Points, in no order, along strands that fork and pass close to each other.
(in the rows, 100 means zero)
Points whose rows are less than 33.1 apart are linked; no others are.
luku: |  95 |  90 | 103 |  34 | 101 | 103 |  83 |  82 |  95 |  92 |  95 |
vomed: | 105 | 123 |  90 | 119 | 110 |  92 | 132 | 102 |  85 | 100 |  94 |
Zeda: | 134 | 105 |  87 | 150 | 116 | 111 |  79 | 111 | 109 | 116 |  75 |
Seref: |  68 | 112 |  95 |  92 |  89 | 108 |  90 | 134 | 105 |  93 | 110 |
getar: | 105 |  80 |  75 | 130 |  92 |  85 | 113 | 102 |  87 |  90 | 102 |
suv: |  84 | 120 |  82 | 113 |  89 | 103 | 112 | 123 |  95 |  83 | 111 |
tapu: |  68 | 102 | 112 |  66 |  89 | 112 |  90 | 108 | 106 |  93 | 115 |
vilug: | 115 |  87 |  88 | 143 | 103 |  95 |  81 | 136 | 109 | 113 |  82 |
Rur: |  65 | 105 | 108 |  82 |  88 | 110 |  86 | 124 | 108 |  97 | 114 |
Basig: | 105 | 123 |  94 | 129 | 111 |  94 | 126 |  89 |  83 | 109 |  94 |
Tizu: | 104 | 116 |  95 | 139 | 113 |  96 | 112 |  75 |  84 | 119 |  91 |
bif: |  81 |  99 | 114 |  52 |  96 | 122 |  92 |  88 | 112 | 125 | 104 |
mun: | 104 |  66 | 127 | 103 |  83 |  90 |  93 |  80 |  99 |  89 | 123 |
niraf: | 101 | 111 |  86 |  85 | 104 |  83 | 125 | 118 |  89 |  71 |  97 |
bor: | 106 | 108 |  87 | 145 | 115 | 102 |  96 |  70 |  94 | 127 |  85 |
fid: | 101 | 103 | 126 |  52 |  98 | 103 |  91 |  82 | 110 |  79 | 114 |
Pezag: | 103 |  95 |  93 | 134 | 102 |  90 |  93 | 141 | 104 | 111 |  87 |
lizak: | 128 | 107 |  91 | 150 | 121 | 114 |  75 |  87 | 106 | 121 |  74 |
Magef: | 100 |  98 |  81 | 133 |  94 |  91 | 114 | 113 |  90 |  98 | 101 |
Buniv: | 104 | 115 |  87 | 103 | 108 |  85 | 135 | 115 |  88 |  88 |  94 |
Moda: | 100 |  92 | 104 |  36 |  98 | 114 |  89 |  70 |  97 | 111 |  95 |
savem: |  97 |  99 | 117 |  52 |  98 | 121 | 106 |  82 | 116 | 124 | 104 |
kiku: | 114 | 102 | 123 |  57 | 100 | 116 | 119 |  82 | 122 | 111 | 108 |
zabeg: |  79 |  96 |  91 |  61 | 101 |  91 | 106 | 122 |  92 |  85 |  95 |
Kani: | 108 |  89 | 138 |  83 |  91 | 105 | 110 |  82 | 114 | 103 | 121 |
lufe: | 100 |  74 | 121 |  99 |  84 |  85 |  94 |  93 |  96 |  73 | 122 |
fatav: | 100 |  98 | 127 |  64 |  94 |  94 |  92 |  91 | 106 |  68 | 117 |
Nupo: |  73 | 100 | 116 |  56 |  93 | 117 |  90 |  97 | 108 | 109 | 110 |
sazat: | 117 | 132 | 111 | 141 | 124 | 112 |  82 |  98 |  98 | 122 |  80 |
Fuzi: |  78 | 123 |  83 | 103 |  91 | 108 | 106 | 130 | 101 |  88 | 108 |
fego: | 128 |  96 |  85 | 148 | 110 | 104 |  80 | 126 | 110 | 114 |  76 |
gazaf: | 109 |  76 |  63 | 134 |  99 |  85 | 116 |  88 |  90 | 100 |  93 |
roz: | 106 |  88 | 129 |  87 |  88 |  89 |  90 |  88 | 101 |  64 | 122 |
Silin: | 118 | 101 | 131 |  68 |  98 | 110 | 118 |  80 | 121 | 104 | 114 |
ros: |  96 |  74 | 107 | 105 |  85 |  84 | 100 | 106 |  91 |  76 | 117 |
noto: | 107 |  77 | 137 |  99 |  85 |  99 | 101 |  78 | 106 |  99 | 125 |
Femim: | 107 |  87 |  64 | 141 | 107 |  94 | 111 |  84 |  95 | 114 |  89 |
sen: |  77 |  92 |  89 |  49 | 100 |  96 |  95 | 114 |  90 |  91 |  93 |
naz: |  84 |  86 |  97 |  37 |  99 | 100 |  86 |  94 |  89 |  96 |  93 |
risu: |  92 |  82 | 102 | 109 |  87 |  83 | 105 | 118 |  91 |  82 | 112 |
tizi: | 106 |  93 |  68 | 141 | 111 |  97 | 108 |  70 |  98 | 122 |  86 |
ran: |  87 |  85 | 101 | 117 |  89 |  87 | 101 | 129 |  96 |  98 | 104 |
Kalek: | 119 | 110 | 110 |  40 | 103 | 112 |  91 |  66 | 118 |  92 | 101 |
Pak: | 104 | 109 |  81 | 143 | 101 |  97 | 108 | 113 |  96 | 110 |  94 |
luvaz: |  91 | 105 |  88 |  77 | 101 |  86 | 118 | 123 |  90 |  75 |  99 |
pomi: | 113 | 107 |  90 | 146 | 122 | 110 |  76 |  72 | 102 | 129 |  77 |
gusan: | 111 | 133 | 102 | 143 | 117 | 109 |  94 | 100 | 100 | 121 |  86 |
givok: |  89 |  93 |  98 | 121 |  95 |  88 |  98 | 138 | 101 | 103 |  96 |
Fibe: | 106 | 108 | 120 |  45 |  99 | 113 |  92 |  73 | 113 |  88 | 110 |
tasav: | 106 | 126 |  89 | 141 | 109 | 104 | 105 | 115 |  99 | 115 |  89 |

A fork is a point with three links, a tip a point with one. Leave the first point through the second and follow the links. Name the first fork or tip that comes.
niraf, Buniv | bor
Silin, Kani | lufe
luvaz, zabeg | Moda
fatav, fid | Kalek
getar, Magef | sazat
Nupo, tapu | suv

Name the points in between on the shortest way along the links from the first point to the second, in order.
fatav, Pezag | roz, lufe, ros, risu, ran, givok
Fuzi, bif | Seref, Rur, tapu, Nupo
kiku, fatav | Silin, Kani, noto, mun, lufe, roz
gusan, Femim | tasav, Pak, Magef, getar, gazaf
